Each row is a point on a landscape with many valleys, with its height.
From any point a ball rolls to the lowest of the 2 points nearest to it. It stops when none of these is lower. Distance is the straight distance between rows; heights are no part of it.
Q473 height 70.0: [-14  23 -26 -11 -15  10 -10   1 -25 -13   4   8 -11 -13  42  49  27 -25
  52  -3  24 -28 -27  21 -10 -11  -8  25   8  -4   9  17   8  22]
Q981 height 27.6: [ 20  -8  27  25  10  -9   6  -8  33  36 -15   5  -6 -11 -40 -21   6  -2
 -36  15 -25  13  35 -24  -5   1 -24 -19  -8   8 -29 -13 -20 -16]
Q17 height 54.2: [  6  24  -8  -7 -13   4 -22  -2  13  -2 -18 -25  25  18  27 -19  13  -5
 -16   3 -45  35  -3  19 -28  62 -13  32 -14 -10  -7  20   6  32]
Q269 height 11.6: [ 22 -39  42  33  14   1  -1 -20   6  18  14  23  -2  15 -19 -22  13 -16
 -35   2   8   8  22  10  31 -18  -2  10  29  -6   0 -37  -5 -22]
Q751 height 36.4: [ -9   5  -2  13  13 -22   6 -27  11  20 -11  28 -10 -12 -17 -10  25   7
   5  18 -14   5  15 -45 -10 -28 -40   3  -7  15 -24 -18   4 -14]
Q665 height 35.9: [ 11 -13  32  18 -10  -7  -8  24  16   2   8  -5   2   2 -20  -7 -14   6
 -41 -11 -12  22  12  16   3  17  22 -16   1   9  -1  -4 -26 -15]
Q800 height 23.9: [ 11  -9  19  24   9 -13   5  -5  24  20  -4  12  -8  -1 -28 -14   9  -7
 -31   9 -13   4  26 -19   7 -14  -8 -16  -3  11 -17 -19 -15 -20]
Q788 height 27.7: [ 33   1   2 -31 -17  35  -1  -2   9   5  18 -62  53  12   5 -36 -29 -18
 -15  21  20   7  -2  13  12  33  -1  16  12 -27  -2  26  26  -9]
Q180 height 23.3: [  5  -2   5 -11 -17   0  -3  26   4  -6   4 -28  15   5  -9 -13 -26   8
 -19  -7  -9   7  -8   7  -7  30  26 -22  -6   0   6   6  -9   5]
Q229 height 20.3: [ 15  -1 -15 -24  -4   0  30 -10  27  21 -22 -44  43   2 -20 -44 -34  17
 -20  31  -5 -26  12 -31   7 -12 -24  -8  -2  -7   9  -5  25 -18]
Q976 height 9.4: [ -4  -4   9  16  -2 -24  15  -9   7   7   3   8  -1   1 -35 -17 -19   8
   0   5  15 -14   3 -25  18 -33  19 -35  -4  17   6 -21   0 -13]
Q68 height 37.2: [  1  -9   2   3  -6  17  11  13 -28 -15  35  11   6   3   8   6  -3 -13
  -3   4  24   0 -11  35   6  -5  25   6  23 -10   4   7  -2 -14]
Q911 height 49.1: [ -5   8 -19  -7  -4  -8  13  11  -7 -17   7  -1   1 -10  -6  -2 -20   0
  19  -8  13 -12 -10   4  14  -8  19 -18  -3  10   7  11  11   6]
Q629 height 51.6: [-18  12 -25 -11   0  -7   3  -3 -10 -22  -4   6  -6 -16   6  18 -19   1
  39 -12  21 -23 -20   0   2 -17   2 -11 -11  18  14  15  13  19]
Q938 height 54.0: [ -4  21  -4  -5 -32   4 -12  22   6 -10 -11 -22  14  15  32   8  -5   7
 -14  -4 -33  20  -5  11 -18  58  39 -13 -20  13  11  26 -21  28]
Q105 height 17.4: [ 11 -13  23  32  -9 -29  11   9  22  13   1   0  -7   2 -39 -14 -12   7
 -33   2  -8  -4  21 -22   6 -21  18 -45  -8  16  -5 -13 -33 -23]
Q479 height 26.7: [-10   7  -4  -1 -11  -1 -17  20   0 -10   2  -2   0  -3  13  10  11  -4
  -9 -13 -20  25  -4   5  -8  29  11   6 -12   5  -6   8  -3   6]
Q626 height 30.0: [-21  -5  -3  11   1  -9 -24  10   2 -17   2  22 -49   7   5  38   6  15
   8 -33 -17   9  -3   5   1 -10   4 -27 -27   9   5   0 -43   5]
Q737 height 46.3: [ 12  15   1  -3 -12  17 -21   3  20  -3 -14 -26  28  26  30 -14   5 -10
 -24  -1 -45  41   2  37 -26  62   8  13 -11  -5  -6  12 -15  23]
Q275 height 53.7: [  5   3   8  -9  -7 -12  21  17  16  15 -25  -9 -16  -1  -9  -1   0  38
 -24   6 -43   9  30 -21 -22  38 -18  -3 -21  22 -18  26 -31  15]
Q484 height 34.5: [  0 -14  10   6   7   9  -2  -1 -14  -6  25  18 -17 -11  20  24  18 -17
  19   7  28 -20 -13  25   2 -30  11  18  29  -2   3 -10   3  -7]
Q133 height 42.3: [-19  -4   7   6  -9   5 -26  20  -1 -23  17  14 -22  -1  10  48 -12  11
  13 -29   8   6  -7   7   4  -3  30 -37 -17  13  19  14 -51  -1]
Q722 height 28.0: [  6  -9  25  23   9 -10   1   9  17   6   4  13  -9   7 -19 -13   6  -8
 -28  -3  -8  18  18   2  14 -11   2  -4   5   3  -4 -15 -10 -14]
Q616 height 49.2: [ 12  14  -5 -15 -20  11  -3  17   7  -5  -9 -37  27  28  25 -16 -20   3
 -13   8 -30  18 -13  18 -20  66  27  -7 -14  -1   5  23 -11  31]
Q328 height 20.2: [ 15  -9  27  33   5 -26   7   2  25  24  -1  16 -13   2 -36 -10   6   5
 -23   4 -19  -2  25 -36  -3 -15   7 -40 -11   9 -19 -14 -35 -28]
Q153 height 33.0: [  8 -27  18  14  18  15   4 -12 -16  -1  21  18  -2  -9  11   6  16 -13
   2   4  20  -8   4  34   9 -13   4  24  37 -11   0 -16   6 -14]
Q52 height 37.9: [ -5   4   2  22  21 -10   4 -38  14  20  -2  28 -12  -2  -9 -16  34  -1
  -2  20  -9  12  18 -30   1 -24 -46  22  13   2 -23 -27  24 -10]
Q16 height 11.0: [ -4 -17   5   9  17  23 -25   9  -7 -10   5  22 -39   4  22  37  40  -2
   9  -5   0   9 -11  31  -9   1   2  27  12  -9  -1 -17 -14  -8]
Q723 height 36.2: [-10  -4   0   0  -4  15  -7  11 -17 -20  14  21 -24  -7  19  39  15 -11
  27  -3  20  -9 -13  24  -1 -22  12   4  15   4  12   6 -15   0]
Q554 height 18.5: [  0 -21  22  21   8  -5   1  -3   6  -8  21  18 -18   6 -16   6   0  -5
  10  -1  22 -18  -3  -8  25 -38  20 -21  17  16  10 -15 -13 -18]
Q422 height 32.2: [  1  -3   9  15   0  -6  -8   3   8   0   7   9  -9  -2  -2  -5  12  -5
 -18  -2 -14  24  11   1   7  -1  -4   8   0   3 -13  -3  -5  -6]
Q472 height 20.6: [ 31  -3  11 -30 -14  35  -6  -7  22   6   6 -66  47  26  -3 -45 -38  -3
 -24  19  -6  10   2  12   6  43  -5   9   4 -13   0   8  14  -2]
Q182 height 30.1: [ 27 -40  20  11  17  33   8 -21 -25   0  16  17  38   2   3 -20   9 -18
 -14 -16  20   7   7  40   9  10   5  35  41 -36  -6 -21  20 -20]
Q760 height 49.3: [-19  26 -29 -22 -17   8 -18  12 -20 -31   3   5   7  -8  32  31  -5 -13
  37 -12  -3   4 -29  11 -11  26  18  -2 -15   2   6  38   0  27]
Q8 height 64.3: [ -3   9 -16  -6  13   3  16  -9 -17  -4  12  -2   9  -6  14  -7   6 -12
  30   9  26 -22 -20   8   6  -6  -9  19  16 -15   4   7  39   9]
Q818 height 43.3: [ -9   9 -12  -2   7  10  -2  -2 -11 -13   8   5  -5  -8  24  16  26 -17
  26   6   2   3 -21  19   1   7 -17  31   9  -5   0  12  26  20]
Q336 height 39.0: [  8  10   2   5  25 -11  13 -28  30  48 -37  16  -4 -21 -17 -20  28   3
  -5  16 -32  26  26 -40 -17   8 -51  14 -10  -1 -26 -13   7  -1]
Q214 height 26.0: [ 12 -35  28  14   6  15  10  11 -18 -11  29  12   6   4 -11  -8  -3 -12
 -28  -5  25  15   7  33  14   2  28   9  32 -18   7 -10  -5 -24]
Q920 height 32.6: [ 11 -18  20  10   4   4  18   1  17  18   6 -16  14   8 -34 -41 -24  -7
 -29   6  20  -1   7  -4  23  -7  13 -11  18  -9   7 -26  17 -15]
Q990 height 67.4: [-19  10 -12  -1   5  13 -19   6 -11  -9  -9  19 -47 -12  34  58  25 -19
  44 -10  24 -19 -23   8 -14 -31  -7  19   7  -6   9  -6  -6  19]
Q566 height 55.8: [-19  17 -24   5   9 -11 -16 -11   1 -18 -18  12 -40  -8  23  35   4   7
  24 -13 -10  -9  -3 -25 -12 -25 -26  -5 -28  19   6   6 -19  15]
Q528 height 39.2: [ -4  -8  14   7  -4   7   1  26 -10 -14  23  12  -1  -1  -4  11  -3  -4
   1  -7  14   9  -6  22   6   1  34  -6  14   2  11   3 -14  -9]
Q345 height 31.6: [-15   6  -4  -3   7 -28  10 -30  -4  18 -25  25 -20  -7 -21  11  11  18
  24   8 -16 -12  17 -65 -17 -33 -26 -18 -28  21  -5 -11 -23 -11]
Q369 height 33.4: [  7   3 -18 -25  -1  -8  11   6   5   1 -15 -45  20  -1  -5 -29 -28  19
  -6  10  -5 -18  -2 -12   8  12   1  -6 -12  -5   7  10  27   2]
Q526 height 31.4: [ 17  -3  20  27  14  -7  13 -19  33  47 -24  15   8  -8 -41 -25  15  -4
 -28  21 -19  21  36 -25   0  -1 -37  -4   2   5 -30 -20  -5 -12]
Q689 height 21.0: [  8 -29  35  26  13   6  -4   7  -4  -4  31  26 -29   4  -5  14  14 -14
   5   0  20 -16  -5   9  17 -33  27 -11  27   4   9 -17 -26 -31]
Q429 height 12.9: [ -1   9  11   7  -9   8 -21  15  14  -9  -4 -10  12   8   9  -3   8 -10
 -25  -7 -26  42  10  20 -14  36   8  18  -3  -2  -6   2  -4  10]
Q63 height 45.6: [ -3  17  -6  12  37  -3  -7 -16  15  20 -15  30 -34  -8   4   1  40  -6
  -1   6 -35  32  16 -12 -13   0 -47  27  -8  -8 -40 -11   3   3]
Q191 height 43.8: [-15  19  -3 -14 -30  -4  -8  28  -6 -14 -11 -19   9  15  25  16 -21  23
  -2  -9 -23   6   1  -2  -6  51  42 -23 -24  19  18  31 -26  33]
Q257 height 29.4: [ 16  -4 -18 -36  -4   7  14   6  19   6  -8 -59  40  -4  -6 -31 -39   8
 -12  22   4 -26  -2 -18  15   9  -6 -12  -6  -7  14  21  27 -10]
Q679 height 53.8: [-14   7 -16  -1   1 -14  -4  -8   0 -20 -10   9 -19 -17  13  25  -5   4
  33 -10   3 -15 -10 -14   1 -23  -8 -12 -15  27  18  10  -2  15]
Q346 height 44.3: [ 14  -3  25  16  11  -1 -16  12  19  18  -9   9 -23   2 -17   3  16   4
 -42  -6 -43  34  27  -6 -18  26 -18  -2 -13  -2 -34  -8 -41  -9]
Q285 height 41.8: [  2   2  -8   0  13  11   3 -15 -21  -2  17   4   3 -11  29  13  35 -19
  24   6  13  -9 -19  26  -1   8 -19  48  22 -21   0   7  33  12]
Q988 height 24.0: [ -1   9 -20 -18   1  -7  30 -23  15  31 -31 -37  40  -7 -21 -48 -18  18
  -8  30  -2 -24   9 -42   4 -24 -25  -3   0  -8   9 -13  36 -17]
Q819 height 22.2: [-19   5 -11   0  -3 -34  12 -28  -8  -5 -16  11  -2  -7 -20  -1 -28  20
  31   1  16 -31  -2 -41   3 -49  -8 -20 -17  33  22  -7   7  -2]
Q261 height 47.3: [  6   5  18  15  -5   0 -16  21  17  11  -6  -5 -14   7  -2  -5  14  10
 -45  -9 -41  28  25   0 -21  31  -8   8  -8   5 -24   3 -31  -1]
Q987 height 50.3: [-23  18 -40 -14   4 -12 -10 -13  -3 -19 -17   6 -12 -12  33  27  20   1
  41  -6 -14 -12 -11  -7 -12 -13 -38  23 -20  18  -2  17  23  23]
Q584 height 23.7: [ 11  -4  21   5  -7  13 -15  10  12  -3  -2 -14  28  19   4 -15   2 -12
 -28  -5 -18  36   2  27 -13  43   4  18   2 -12  -8  -5   1   1]
Q564 height 16.4: [ 12  -9  14 -10 -20   7   1  23  12  -3   7 -36  17  11 -19 -29 -40  22
 -38   4 -12   4   6   7  -3  29  13 -23  -2   1   9   2 -11  -4]
Q37 height 57.0: [-10  19 -41 -35 -10 -14   5   8 -17 -13 -20 -25  20  -6  10  -2 -15  15
  19 -10   3 -16 -12  -7   0  20   8  -8 -21   2   9  28  19  28]
Q601 height 35.5: [  2  -7   6  -5   1  21   5   8 -17 -10  22   2  13   4   2   3   5 -16
   2   0  12  15 -11  32  -3  17  15  20  19 -16   0   5  11  -4]
Q886 height 28.3: [ 17 -11  17  11   4   4  16  -3  25  22  -9 -13  18  16 -38 -43 -19  -1
 -39  12   5  -2  18  -2  16  -8 -14  -8  16  -9  -5 -24  14 -12]
Q446 height 50.7: [  3   4  14   6  -3  -1  -2  22  20  19 -15  -9 -19   5  -5   1   4  24
 -35  -2 -50  23  28 -18 -29  49  -8   0 -22  13 -27  13 -41   8]
Q797 height 25.3: [-17   8 -14  -6  -4 -42  14 -17  -8  -2 -25  -2   1  -8 -16   5 -28  24
  16  -2  10 -27  10 -45  -2 -35   4 -23 -29  35  27   4 -15   9]
Q745 height 27.2: [-12  11 -11 -17  -2 -20  25 -27   2  31 -24 -15  30 -10 -39 -42 -16  24
  -4  32   2 -20   4 -51   4 -38 -13 -13   5   2   9 -19  27 -20]
Q43 height 62.9: [ 11  15 -31 -31  -9  20   1   0 -18  -2  17 -35  36   7  23 -25 -10 -20
  10  10  26  -2 -22   1   3  21  -3  25   4 -36  -3  34  39   2]
Q210 height 39.1: [ 14 -14   3  -3  16  23  16 -22 -25   8  24   2  23  -4   7 -21   1 -21
  -1   1  27  -7  -3  27  17   3  -7  36  36 -36   3  -8  38  -5]
Q997 height 48.1: [-10  15 -21 -14  -7 -26  20   1  -1  -6 -19 -15  10 -11 -12  -8 -22  25
   9  -8   0 -20   5 -17   0  -7  10 -17 -17  21  14   6   9  11]
Q236 height 28.9: [ 15 -33  43  16   2  13  -4  21  -2  -3  22   8  12  16 -24  -5 -12  -8
 -35  -4  25  26  14  32   9  10  37  -6  23  -9   6 -14 -24 -26]
Q545 height 28.8: [-17  -2 -10   1   8 -15  22 -30  11  17  -9  -7  28  -6 -29 -41 -17  15
   4  27  17 -18  -2 -44  15 -34 -11  -4   9  -5   4 -29  40 -19]
Q114 height 48.2: [-11  14 -17   7  20  -8  -8 -12  11   4 -12  23 -41  -2  15  12  42   3
  12   0 -27  16   2  -5 -14 -11 -44  28 -13  -5 -31  -8   5   8]
Q376 height 24.4: [-12   1  -7  -1  -1 -24  11 -28  -7  -1  -9   9  11  -8 -28  -5 -21  18
  36  19  28 -31 -12 -38   8 -55  -5 -18   2  20  21 -18  23  -9]
Q870 height 71.8: [ -1  12 -22 -17  -6  17  18   5 -37 -21  30 -10  11  -1  18   0  -6  -9
  21   0  39 -28 -21  19   6 -18  18  -1  17 -20  10  18  24  -1]
Q233 height 61.6: [  8  25 -40 -46  -4  14  -6   5 -13  -3   1 -38  37  -3  19 -23 -17 -13
  19  11  12  -6 -34 -12   1  30   0  13 -18 -28  -2  42  39   9]
Q864 height 36.3: [ 13   9  -9 -30 -13  25  -6  15   4  -4  -1 -50  34  11   7 -21 -25  -5
 -11   8   2   4 -18   8  -1  40  12  -7  -8 -17  -4  16  16   5]
Q883 height 37.1: [  0   9  -1   8   4 -10  -3   2   9   6  -7   0   3  -6  -1 -10  18 -10
 -21  -2 -18  26  14   5  -3   8 -27  27   0   1 -21  -2  21   8]
Q51 height 22.3: [ 25 -21  37  21  -7   5   8  -9  29  32  -5  -2  14  22 -37 -38   1  -5
 -48   8  -6  17  30   9  24  -1 -13   1  23  -8 -15 -30   2 -11]
Q76 height 40.7: [ 15  -3 -12   1   7  21  -7 -20 -38  -5  24   5  21 -11  40  12  34 -20
  15   7  25 -10 -17  41 -11   8  -6  57  29 -34  -1   1  27   1]
Q122 height 35.7: [ 10 -22  20   4  11  17  22 -12   4  18  12 -10  20  13 -27 -39 -23 -17
 -23  13  30 -10  10  -1  34 -18  13  -4  29 -22   3 -23  26 -15]
Q537 height 51.4: [-22  11 -11 -10 -16  -6 -16  14  -7 -19  -3  -2   1  -4  20  19  -2   6
  10 -19 -17  11  -9  -4  -6  26  23  -3 -24  19   7  22 -10  23]
Q12 height 39.9: [ 16 -11  -7  -2  12  26   9 -15 -35  -2  26  -1  30   2  21  -4  17 -16
   5   0  21  -5 -12  38   0  10  -5  42  34 -39  -2   1  31  -2]
Q20 height 63.6: [  3   8 -22 -23   6  18  12  -6 -18  -4  19 -16  22   0   9 -16  -3 -15
  17   5  24  -6 -21  12   4   4  -8  27   9 -33  -1  19  44   9]
Q488 height 31.5: [ -5  -3  10  -9 -27 -15   4  29   5  -3   0 -20   3   5 -20   0 -38  28
 -15 -17  -1 -12   2  -1  11  18  41 -44 -16  19  12  13 -22   6]
Q635 height 34.8: [ 22   4  24   8 -13  25 -25   2  26  -1 -12 -19  30  33  18 -15   7 -16
 -32   1 -32  54  13  41 -19  58   8  19   5  -5  -7  -3 -16   3]
Q414 height 68.6: [-21  20 -21  -8  -5  19 -21   8 -13 -19  -3  15 -32 -21  40  63  19 -19
  47 -10  21 -17 -19  20 -15 -10 -10  17   0  -5  12  11  -7  21]
Q442 height 35.8: [ -6   0   8   1 -23 -14  -3  28  -6 -15  11  -3  -1  -3 -11   9 -38  18
  -1 -27  13  -5   4   4  13   1  47 -51 -15  16  21  16 -35   3]
Q313 height 23.6: [-17  -4  -4  10   8   8 -27  14  -1 -15  -2  25 -56   6  16  52  14   4
  21 -25  -4   2 -15   8 -11 -17  -2 -18  -9   4   9  -7 -39   6]
Q402 height 46.2: [-19   0   1  -6 -18  -2 -23  21  -6 -20  12   7 -14  -1  14  30  -4   9
   7 -25 -11  11  -6   3   1  14  28 -20 -15  19  13  16 -31   8]
Q777 height 32.4: [  9 -27  34  15 -10   3 -11  29  11  -7  20   0  -1  11 -18   7 -11  -4
 -37 -12   4  29   9  25   3  16  39 -13   7   4   4  -6 -29 -26]
Q695 height 39.4: [-13  -4  12   5 -15  -6  -8  18  -2 -19  23  15 -18  -7   5  34 -29   8
  10 -32  13  -3   3   4  11 -10  30 -50 -16  18  20  17 -43  -1]
Q762 height 51.1: [-20  17 -22   5  16  -4 -18 -13   8   0 -23  27 -48  -2  22  30  35   8
  30  -7 -18  -3  -9 -10 -20 -24 -49  16 -18  -1 -15 -16  -4  15]
Q99 height 26.6: [-18  -3  -7   2   2 -17  16 -32  -5  12   0  15  11  -7 -40 -25  -5  20
  17  29  27 -24  -8 -43  15 -47 -15 -10  11   8  10 -31  36 -18]
Q514 height 5.6: [  9 -31  32  32  29  10  -8 -22  -1  17  11  31 -19  13  -2 -10  32 -10
 -25   1  -6  15  20  10  21 -15 -18  24  20  -8  -8 -35  -5 -18]
Q750 height 31.7: [ 17   9  -4 -30  -7  24  -2   2   5  10   5 -48  39  10   1 -30 -23 -13
 -11   9  17   1  -8   3  10  25   1  11  -1 -27   1  12  30  -3]
Q159 height 14.2: [ -8  -3  13  12   4 -15  11  -3   3  -2  12  14  -4  -1 -22 -14 -17   5
  16   4  22 -22  -9 -11  22 -43  17 -24   6  18  11 -14  13 -12]
Q330 height 42.2: [-13  -7   7   1  -8  -2 -12  21  -1 -14  13   8 -11  -6   0  17  -6  -4
   6 -18   6  15  -5  10   9  -3  26 -18 -10  17   6   8 -15  -2]
Q556 height 38.8: [ -6   2   5  20  10 -19  -4   2   9  11  -3  23 -43   6 -12  15  17  12
  -6 -18 -29   9  13 -22  -7 -11 -10 -21 -26   4 -27 -11 -37  -9]
Q324 height 50.8: [-15  15 -27 -14  -6 -32  17  -5  -3  -6 -27  -2   3 -12   1  -4  -3  17
  15  -6  -7 -16   1 -26  -9 -16  -7   1 -20  21   7  13  15  19]
Q630 height 17.0: [-12 -10  -2   8  10  15 -31  15  -2 -14   4  28 -50   6  19  54  28  -2
  21 -17  -6   8 -20  25 -15  -8   4   7   3 -10   5 -14 -23   2]
Q67 height 37.7: [ 15 -23  11   2  14  18  18 -19  -4  18  14  -7  18   9  -6 -30  -5 -20
 -19   3  21  -5   8  11  26  -3  -2  22  29 -28   0 -18  35  -5]
Q211 height 13.7: [  5  -7  13  18  -7 -30   8   1  17   9  -3  -1  -5   3 -37 -20 -20  18
 -18   3   4 -20  15 -27  13 -24  23 -41 -15  25   3 -17 -14 -17]
Q319 height 23.5: [ 10 -35  35  23  14   4   4   5  -5  -4  26  18 -12   1 -10  -1   3 -12
 -18   1  18   5   3  22  20 -21  28  -4  23  -1   8 -14 -11 -27]
Q992 height 52.6: [-13  31 -37 -28 -20   2  -8   5 -29 -34   5  -2  18  -5  15  21 -18  -8
  34  -6  11 -13 -28   8  -3  13  15  -9 -14  -4  11  39   6  26]
Q854 height 40.0: [ 13  -7   9   5 -16 -19   3  24  19   7   1 -11   2   1 -14 -13 -12  13
 -40  -6 -20   6  16  -2  -5  13   4 -18  -8  18  -6   0 -24   4]
Q326 height 65.9: [ -9   5   9   6  10  -1 -10 -13  -7   1   0  21 -26 -17  20  26  19 -10
  35   7  29 -31 -14 -15   0 -44 -12  14  22  12   5 -23  10   3]
Q220 height 72.2: [ -2  16 -24 -17 -21  14  10  17 -42 -32  32  -1  11  10  17  16 -16  -4
  19   0  33 -21 -24  28   3 -16  31 -13  13 -13  19  17   8  -4]
Q470 height 25.0: [ 12  -3 -16 -33  -7  -2  30   1  14  12 -15 -60  39  -4 -15 -38 -47  20
 -13  22  -6 -35  12 -34  17 -12   2 -23  -9   5  18  13  20 -14]
Q525 height 16.2: [ 20 -36  42  26   5   8   6  -4  11  21   7  11   9  16 -34 -28   3 -18
 -39   1  10  14  25  18  25  -1   1   5  27 -10   0 -32  -4 -18]
Q710 height 11.4: [  7 -35  27  29  30  16 -18  -5  -9   4   9  31 -31  13   4  13  39  -7
 -17  -5  -8  25  13  26  12  -1  -8  26  16 -17  -6 -29 -21 -28]
Q395 height 42.4: [  2  12   1  11  34 -15   8 -20  26  37 -32  20 -28 -17 -12  -4  32   5
  -7   0 -34  30  24 -30 -20   8 -46  16 -14   0 -39 -10  -8  -1]
Q599 height 39.3: [-19   1  -6  -2  -9  19 -20  17 -12 -25  11  17 -15  -8  22  50   9  -5
  26 -12   4   9 -17  21  -7   6  12   3  -2   3  10  17 -19   2]
Q152 height 46.4: [ -2  -2  -2   3   3 -10   2   7   8  -6   5   8  -6  -6  -7  -7  -5  -4
   2  -1   5   1  -1   2  11  -9   2  -5   0  13  -3   1  14   4]
Q543 height 34.2: [-10   8  -5  -1  10 -28  18 -25  13  30 -31  17  -3 -14 -19  -6  19  16
  11  12 -21  -2  22 -51 -18 -22 -26  -3 -18  21 -14  -8  -4  -5]
Q937 height 31.8: [ 19 -29  17  13  14  19   2 -16 -22  -4  20  20  11  -7  14   1  18 -14
 -10   2  15   4   7  39   6   6  -1  43  33 -19  -2 -13  15 -10]
Q478 height 23.8: [ 20  -3  14 -19 -12  26  -5   8  16   1   7 -45  33  26 -11 -33 -42  11
 -35   9 -17   4   5  15   1  41   9 -10   3  -9   1   2   0  -3]
Q441 height 59.4: [  2  24 -45 -40  -6  -4   1   3 -14 -10 -17 -27  30  -6  19 -11  -9   4
  25  -4   5  -5 -25  -7  -8  32   8   8 -25 -13   5  37  32  27]
Q193 height 66.6: [-16   0  -1   6   9   6 -21  -6  -9   1 -10  16 -45  -9  28  39  28 -14
  39  -3  22 -23 -21  -3  -7 -35 -16  11  10   5   1 -17  -2   9]
Q550 height 35.4: [ 16   2  14  14  17  -8  19 -30  35  54 -34  11  15 -15 -31 -29  19   0
 -15  25 -26  23  33 -27 -11   7 -52  13   1   5 -24 -21   8  -4]
Q903 height 15.3: [  2 -28  21  19  28  25 -25   2  -6  -5   8  23 -39   6  17  30  42   1
  -6  -5  -4  12  -1  35  -3   2   5  31  22 -20   1 -33 -27 -22]
Q643 height 39.6: [  1   8   5  15  19 -11   2 -19  15  13  -5  17  -7  -1  -5 -12  29 -11
 -12   7  -5  13  19 -11   5  -8 -37  19   9  -2 -19 -18  21   2]
Q699 height 71.0: [ -9  22 -31 -14 -12   7   9   0 -37 -21  11   9  -4 -10  30  31   8 -16
  44   2  37 -40 -28  23  -5 -21  -7  10  20  -8  13  15  21  20]
Q292 height 71.5: [  2  16 -33 -19 -13  11  12   0 -38 -16  20  -3   7   2  24  11   0 -13
  36   5  34 -44 -32  23   3 -26   1  10  18 -24  13  19  29  11]
Q95 height 42.7: [  3  -3  11   8 -12 -20   8  14  13  14 -11  -4 -10  -2 -16  -4  -8  22
 -26  -4 -22  -3  22 -17  -6   4   2 -24 -18  23 -13   8 -29   0]
Q735 height 41.7: [ 11  -6  20  21   9 -12  -7  12  19  18  -4  13 -36   1 -16   3  14   0
 -29 -13 -31  20  27 -11  -4   3  -9 -16 -18   0 -28  -6 -41 -16]
Q620 height 54.4: [ -7  28 -44 -36 -12   3   2   7 -34 -27  -3 -17  23 -11  12   9 -29   4
  31  -8  19 -14 -27  -4   2   8  17 -13 -17 -14  11  37  15  17]
Q647 height 41.6: [  8  12  -9 -29 -20  17  -2  18   1  -8  -4 -45  31  15  16 -23 -29   7
  -5  13 -14   1 -17   4 -11  52  27  -9 -17  -7   5  27   1  15]
Q761 height 64.9: [ -3   9  -7  -2  12  -3  13 -17 -13  -3   3  14  -7 -10  13   6   8  -7
  39   9  27 -31 -21   1   6 -26 -10  10  21   0   6  -2  40   4]
Q835 height 28.1: [ 25 -36  22   6   5  28  11  -4 -18  -3  23   2  26  13  -6 -13  -7 -15
 -27  -5  28  16   5  41  11  10  22  20  33 -28   0 -18   9 -23]
Q374 height 44.4: [-18  26 -29 -14 -25  25 -22  13 -22 -30  10  19   1  -2  34  51   1 -10
  37  -7   4   6 -20  25 -15  13  21   0  -4   1  17  29 -15  16]
Q654 height 53.6: [-19  22 -37 -17   3 -30  10 -21  -5 -11 -27   1   1 -18  17  10  10   8
  32  -7 -10 -12  -2 -23  -9 -17 -37  14 -29  20   5  12  24  23]
Q301 height 29.0: [-15  12  -8  -2  -2 -43  16 -19  -1  13 -31   8 -11  -4 -24   7  -7  25
  15   4  -9 -17  23 -60 -14 -30  -7 -21 -26  33   8   3 -28   1]
Q536 height 45.5: [  2   9  -6   0 -12 -29  16   4   7   1 -18  -6   0  -5 -17 -10 -10  16
 -11  -8  -7 -13  13 -20   1  -9   4 -22 -15  19  -3   2  -5   5]
Q509 height 32.8: [ -4   9   1 -17 -31   3  -4  29  -2  -9  -1 -27  18  12   8  -2 -34  19
 -15  -5  -9  -1 -10   8  -9  52  43 -34 -11   9  15  20 -21  19]
Q489 height 65.4: [ -6  -3   5   8  12  -2   3 -28 -11   1  11  23 -13 -16   5  10  20  -7
  36  20  34 -33 -16 -16   7 -36 -13  13  28   6   4 -19  33   6]
Q284 height 46.6: [-22  19 -29 -13   1  -1 -10   0 -12 -23  -4   4  -6 -17  24  20  13  -8
  36  -5  -6  -3 -21   9  -6   3 -17  17 -13   7   3  23  21  24]
Q700 height 53.3: [-17  15 -25   8  11 -13 -14 -16  -1  -6 -28  27 -50  -4  18  42  15  15
  35 -12 -16  -7 -15 -20 -25 -26 -44  -3 -26   8  -7  -8 -17  20]
Q802 height 35.6: [-11   3  -1  17   8 -21 -12   2   4  -5  -8  25 -53  14  -7  31   6  19
   2 -29 -23  -4   5 -18 -13 -16 -12 -29 -31   8 -11  -5 -48   6]
Q720 height 33.1: [ -9  -7   7  -3  -3   7 -10  12  -4 -15  14   6   5   1   9   6   9 -12
   0  -6  -2  25  -9  22  -4  24  11  12   7 -11  -1   8   8   1]

Where does a ball stop that starts at each point below?
Q52 -> Q819
Q402 -> Q429
Q616 -> Q472
Q395 -> Q800
Q261 -> Q16
Q133 -> Q564
Q76 -> Q514
Q629 -> Q800

Write out the way that a ball takes from each point below.
Q700 -> Q762 > Q114 > Q63 > Q395 > Q336 > Q550 > Q526 > Q981 > Q800
Q987 -> Q284 > Q818 > Q285 > Q76 > Q12 > Q210 > Q67 > Q122 > Q920 > Q886 > Q51 > Q525 > Q269 > Q514
Q679 -> Q629 > Q911 > Q152 > Q422 > Q722 > Q800
